Points, in no order, along strands that fork, close into loops and pass close to each other.
(in the rows, 128 means zero)
Two points are linked if the straight distance between their rows is under 105. Some points are linked to none.
Dofo: [147 132 131  75 111 147 133 171 108 153 145 151  70 192 144  85 183  91
 144  84 124 162 111 131 134]
rakop: [119 156 127  91 126 125 137 165 122 142 183 131  76 122 147 157 124 156
 167  78  91 109 150 125 132]
zof: [144 128 125 116 128 134 147 139  92 184 132 158 124 149 162  60 186 114
 101 115 153 183 107 116 139]
pufam: [138 147  95 143  80 124 201  78 171 118 128 120 150  94  90 138 148 118
 112 195  75  85 161 149 146]
rinod: [144 105 143  88 177 139 112 135 150  99 116  94  84 171 153 125 127 117
 185 106 179 107 159 123  98]
maba: [ 74 103 152 142 147 104 104 108 193 131 126 163  73  65 136 144 161 148
 140 134 168 131 161 135 152]
Rig: [ 62  93 153 154 167 138 111 117 180  96 115 142  77  87 164 126 149 161
 164 105 169 145 158 150 148]
gitom: [119 139  95 104  98 153 144 144 125 205 184 178 127 131 134 166 164 133
 120  58  76 170 109 158 136]
Sorep: [134 136 110 140 112 178 132 140 155 132 115 145  55 105 140 147 135  99
 128 105 117 163 116 154 137]
fevis: [ 80 109 145 142 153 122 144 117 131  96 151 129  76 127 185 123 134 183
 211  68 148 121 129 116 134]
Pud: [142 116 121  92 125 131 133 181  74 138 139 139 114 198 183  64 154 106
 161  84 147 162 102 115 132]
kuzok: [108 121  96 132 130 162 156 139 108 178 134 150  93 119 156  84 184 152
 176  73 143 164 115 162 143]
ros: [175 145 126 100  79 136 154 149 144 163 162 146 113 120 103 200 144 130
  83 109  41  88 122 149 117]
zupa: [ 96 138 145 100 147 107 124 140 139 130 153 122  75 117 129 140 150 153
 186 128 142  72 187 118 116]
zinel: [116 158 110 104 115 125 135 147 133 162 175 153 101  89 146 192 130 146
 116  85  84 124 152 142 137]
vapa: [ 70 144 131 155 126  92 136  57 163 127 108 136 114  90  89 121 131 136
 103 206 167 105 140 121 134]
Miz: [118 147 147 160 133 115  86 115  91  99  90 114 212 129  78 131  95 162
 118 204 127 111 114 100 120]
soza: [114 116 132 127 174 103  67  89 103  67 104 107 163 154  95 108  97 166
 114 156 186 134 126 117  98]
bavu: [114 119 128 120 134 160 139 124 143 189 145 166  83 114 141 107 214 136
 148  89 140 176 127 159 153]
zefu: [ 72 146 138 143 128 132 124  97 188 121  95 135  80  46 128 167 136 147
 129 141 154 101 176 148 133]
Zet: [103 118 160  69 135 122 136 140 139 169 196 151  69 159 126 125 190 139
 169  63 119 146 115 126 152]
zaba: [168 105 115 121 100 127 137 146 111 195 179 185 158 146 138 175 154 113
  75 101  64 143  91 137 137]
Fibes: [124 136 130 119 138 169 127 149 131 108 123  88 113 111 123 146 113 124
 183 114 144  77 197 135  77]
gego: [130 158 116 160  82 140 193  90 165 101 119 108 190 132  84 111 134 100
 129 206  97  99 169 134 146]
rir: [158 106 128 131 173 141  96 126 122  85 109  88 143 173 140 129  76 151
 142  76 161 149 131 151 107]
vak: [ 86 113 131 162 154 112 102 150  64 104 151 122 176 144 176  95  84 193
 149 106 127 166 106 121 148]
Bukog: [ 92 141 133 163 123  77  96  96  98 101 116 128 174 113  85 113  97 160
  79 213 134 131 109 100 131]
guni: [138 109 140  95 129  87 130 140  96 153 137 158 124 152 159  70 157  90
  86 133 146 160 120  81 135]
vorar: [124 134 128  89 116 119 147 157  89 161 194 145  92 169 149  95 169 139
 191  55 115 143  93 115 142]
biru: [165 126 107 142 127 188 104 172 127 121 108 122 126 163 164 144  82 116
 162  83 132 149 110 172 117]
big: [119 116 136 101 132  99 135 100 160 111 101 127  86 130 118  96 154  76
 109 177 162 124 118  90 126]
Povo: [151 131 151 119 152 133 101  89 134  91 103  75 153 154  88 103 107 125
 155 132 198  81 166 130  76]
luva: [179 112 154 143 176 126  72 129  97  87  93  98 184 170 107 138  73 173
 134  93 143 132 129 137 110]
zun: [117 150 122 148 154 176  97 113 148  63  79 101 142  85 111 160  73 164
 108 110 146 137 142 158 104]
bom: [163 127 169 139 153 125  78 133  90 102  78 105 215 159  91 129  89 136
 131 168 136 106  96  99 128]
mima: [167 126 129  92  98 126 139 158 114 174 159 164  82 172 123 123 179  85
  92 101  98 159 101 122 136]
muru: [122 130 123 104 123 154 123 153 135 140 153 141  55 133 151 143 147 130
 167  87 116 146 135 147 140]
ralum: [187 119 145 143 163 129  74 108 106  68  76 110 193 138  74 143  88 159
 126 140 135 138  96 118 129]
zeku: [184 131 120 113  85 122 157 152 140 141 140 136  92 134 101 163 152  99
  94 144  62 107 113 127 133]
Bel: [122 130 130 131 127  73 116 168  87 162 174 134 153 119 160 134 100 141
 120 137 114 110 142 101 141]
gek: [106 140 137 117 133 107 118 142  95 125 146  97 135 145 127 106 108 133
 166 162 166  68 180 107  93]
nopim: [106 152 127 152 103  69 138  80 125 116 119 117 176 138  82  97 119 131
  81 226 140 106 114 103 136]
fuba: [137 113 129  97 164 142 126 162 120  94 150 100  80 185 174 117 120 133
 197  83 148 120 137 120 111]
Saz: [147 100 127  91 115  60 143 115 107 163 160 161 142 146 132 111 165  89
  57 144 117 131 110  80 128]
gebag: [169 128 150  61  92 102 147 134 147 146 157 121  77 160  91 146 177 103
  90 132  74  89 118 124 120]
Nivu: [135 148 146 133 133 122  97  77 118  80 103  91 185 150  67  99 104 145
 134 175 193 103 133 118  89]
tete: [176 105 144 112 146 132 109 138 124  87  84 117 165 168 121  92 104  82
 108 135 153 162  75 102 127]
niz: [150 112 100 115 141 171 124 164 119 112 128 118  93 190 170 117 123 115
 189  62 147 153 114 160 118]
ven: [115 133  76 147  98 161 148 174  86 157 133 148 112 140 163 101 145 149
 192  57 112 155  97 172 135]
topob: [156 105 141 110 129 130 113 182  79 137 114 135 154 193 172  80 122  88
 120 122 148 165  93 109 136]
Nepo: [170 123 151  96 129  99 113 150 119  96  88 102 173 170 124 104 100  81
 118 163 153 118  97  85 115]
giman: [125 126 117 173 120 167 134 114 128 144 113 145 118  94 135  95 131 114
  85 127 124 196  93 144 152]
kozep: [ 90 112 105 124 138  77 127  84 133 175 180 162 154  87 135 165 124 135
  71 137 118 127 142 108 121]
Nuki: [147 118 124 164 104 102 137 134 115 161 134 154 154 102 137 158 116 116
  68 152  80 139 105 121 155]
kizav: [ 92 106 138 142 159 106  92 138  70 112 144 126 161 147 154  70 105 157
 106 132 150 168 111 109 143]
Tero: [179 146 145 152 111 184 139 186 125 130  87 101 166 119 105 170  96  89
 154 133  91  84 142 129 105]
togam: [152 121  96 109  94 107 188  72 185 124 138 135  98 103  85 149 177 109
  99 177  82  92 135 134 149]
nimo: [130 126 105 138 141 145 141 162  73 177 114 138 155 152 162  41 165 148
 126 111 157 177  95 147 134]
Terip: [ 78 120 132 139 164 109  82 101 116  88 120 114 128 124 119 109  93 165
 119 163 169 130 139 123 112]
Fus: [130 127 112 158 136 204 122 113 179  97  80 123  83  93 135 141 106 110
 123 104 136 182 105 166 130]
sutom: [119 164 119 116 131 157 140 176 122 113 140 114  90 101 151 160 109 143
 170  95 111  95 179 140 108]
Mirar: [155 125 103 130 153 151 126  96 181  67  80  97 146 108  61 120  95 116
 126 158 137 169  92 133 145]
negi: [154 120 115 137  82  82 167  81 131 153 147 148 196 110 107 153 141 134
  80 194  81  64 126 119 137]
Loraz: [ 99 139 120 147 160 152 101 136 129  86 107 104 131 103 154 142  69 168
 129 107 141 138 146 149 114]
zapa: [129 147 133 101 115  93 130 126 116 134 144 104 107 148 120 119 146 105
 138 176 147  74 166 104  99]
Ziz: [152 111 109 162 137 200 115 119 137 109  88 122 119 140 135 108 114 107
 124  95 151 194  86 167 122]
giliz: [139 111 122 152 133 155 108 162  85 140 119 131 146 165 164  82 123 114
 121 115 143 181  94 140 139]
Tus: [129 108 135 118 130 138 146  96 164 181 152 172  80 102 120 137 204 107
  94 106 117 175 118 130 148]
Pob: [186 130 139  84 144 151 118 162 128 107 121  83 101 169 125 133 121  93
 168 116 152  91 151 123  80]
Beme: [ 92 152 108 154 121 120 160  55 188  97  93 105 131  94  72 115 124 123
 118 214 138 122 129 129 147]
Lazom: [138 132 110 170 120 153 140 131 160 109  97 128 126  92 113 133  93  99
  97 154 101 171  91 134 151]
Mes: [167 144 159 151  84 170 142 141 114 124  98  89 199 133  88 145 117  69
 172 151 107  75 158 119 103]
Kozun: [103 163 120 170 128 151 111 126 135  79  81 119 153  66 117 160  82 153
  84 147 113 145 120 139 131]
ruso: [104 145 111 179 123 171 132 116 109 173 107 152 146  74 138  88 146 163
  86 113 130 207 100 164 148]
Losa: [129 145 113 179  93 141 133 153 117 164 114 170 154  85 155 160 105 128
  80 111  83 166 103 149 169]
Sani: [152 102 127 150 107  70 154 115 114 154 132 150 187 114 118 137 126 114
  61 188  76 103  91  98 163]
lifeb: [ 57 121 144 132 166 104 129 121 141 102 134 124 101 114 138 123 121 177
 188 136 185  68 191 122 112]
poti: [144 145 110 126  94 118 146 151 128 164 154 162 151  88 142 209 125 134
  76 104  61 105 133 145 136]
Tenur: [ 71  90 154 143 152 121 132 129 166 107 146 150  74 101 178 121 180 174
 198  80 163 144 143 141 153]
vuz: [159 137 135  69  81  80 169  98 135 138 146 127 110 162  95 124 187  99
  97 173 100  71 133 107 117]
Pef: [189 105 122 139 152 169 116 116 146  82  77 117 151 154 102  99 108  98
 115 107 153 189  67 134 140]
Dag: [141 105 144 124 185 137 101  84 157  87  92  77 121 148 101 129 106 150
 159  96 194  94 171 146  85]
nal: [162 124 114 105  97 144 144 142 116 206 178 181 132 163 123 138 188 107
  91  87  79 166  95 147 130]
Fuso: [114  91 123 102 134 127 141  77 175 175 174 176 107 102 115 176 194 111
  74 118  99 147 118 120 128]
vevev: [152 136 113 134 110 117 159 124 155 107 101  99 139 124 102 123 123  86
 120 193 113 110 118 116 134]
zigas: [118 144  79 147 100 146 147 159  95 217 151 178 165 108 151 135 160 143
 132  71  96 170 105 166 140]
Bazu: [127 135 136 117 103 111 163  71 197 131 121 131  72  97  86 158 190 113
 123 175 109  83 151 133 135]
luda: [147 111 132 132 164 156 103  96 167  89  90  89 106 119 114 133  94 122
 137 126 169 130 127 137 101]
Lan: [ 96 134 125 146 134  96 112 101 137 123 120 120 110  92 120 121 107 134
 102 171 147 117 139 121 124]
dumo: [135 120 127 124 127 133 131 119 158 120 120 127  63 108 129 130 146  87
 116 149 133 147 121 119 137]
Zuna: [ 96 113 131 138 142  80 108 126  87 158 162 148 149 112 147  97 113 140
  93 134 139 157 124 102 150]
vome: [103 153 152 103 108 108 137 110 145 155 152 122  81 119  99 141 172 130
 154 152 133  63 195 125 102]
Zeru: [101 141 134 138 138 146 114 146 100 101 123  87 168 114 115 126  84 147
 171 123 154  72 194 127  73]
lisu: [128 114 104 129  97  81 152  73 143 159 163 157 169  83 114 174 134 137
  56 168  93  92 125 117 121]
nadeb: [170 132 165 125 123 116 110 151 102 125  95  87 196 169 113 120 104  96
 138 177 141  80 122  99 105]
zel: [113 115 118 146 170 150 132 133 130  79 125  86 126 167 175 136  76 172
 185  53 145 138 134 150 109]
dasik: [110 109 145  85 133  93 120  93 166 164 169 153  79 116 111 163 189 117
 107 131 117 111 144 120 127]
nad: [134 142 123 176 128 153 124 139 140  93  75 132 178  92  96 156  78 128
  98 168  81 158  80 130 165]
Tet: [ 95 152 118 171 114 139 106 162  93 138 118 152 171  84 168 141  86 165
  94  98 104 163 116 153 170]
Kefog: [ 80 109 138 134 189 124 126 121 141  83 136 104  94 136 163 123 104 174
 188 101 166  96 167 117 108]
suniv: [134 153 149 168  62 168 168 101 140 103 123 104 199 139  79 126 130  66
 160 169 101  91 179 125 119]
luga: [131 140 138 149 137 146 111 203  87 132 130 122 169 145 176 145  67 151
 162 106 107 115 127 129 139]
busod: [114 124 131  92 106  50 154  71 141 137 115 143 109 142 110  99 166  89
  89 188 159  99 126  85 135]
Telam: [ 87 142 111 151 130 148 119 151 108 117 127 128 128  92 176 134  80 165
 132  89 122 159 134 155 150]
Rada: [112 114 162  64 137 109 120 130 164 170 187 142  61 143 111 158 181 128
 132  87 104 125 135 127 140]
Sanas: [124 155 145  85  85  74 170  71 148 125 123 130 106 169 106 105 185  92
 115 197 152  70 155  93 120]
zim: [128 135 109 129 100 125 139 181  80 158 171 151 122 150 174 116 127 148
 184  69 101 145  98 137 145]
vifo: [ 98 136 132 151 140  96 119 174  74 121 156 125 169 123 177 125  66 181
 154 116 115 116 134 109 145]
Divef: [124 153 118 146 130 158 138  83 178  85  85  84 147  91  73 131 103 120
 137 175 141 121 132 135 119]
libi: [163 143 143 140 121 153 122 208 100 143 112 121 149 140 147 170  90 113
 149 133  93  89 144 124 117]
vata: [ 75 125 118 147 146  90 118 107 105 177 181 159 175  80 150 128 108 166
  88 114 127 163 131 112 152]
feb: [130 111 139  71 148  94 113 159 105 119 136 120  93 172 161  90 137  99
 146 127 165 123 141  89 114]
Zorun: [175 136 123 140 140 178 113 151 153  95 100  93 126 119 132 156  79 114
 146 104 140 129 130 156  98]

A fork is a point with three links, a tip a point with one. Leave the first point through the second and follow the links. Name the first fork or tip that comes.
zeku, gebag: Sorep
Losa, Nuki: Zuna
Pob, rinod: Mirar
vata, kozep: ruso

A piece is all that can be reached along the links. How many separate loops has the piece of each point below (a circle has one, a figure eight two, a Y none), and how many tips (points with one link)?
Terip: loops 0, tips 2
busod: loops 1, tips 3
mima: loops 0, tips 3
Zuna: loops 1, tips 2
Rada: loops 1, tips 0
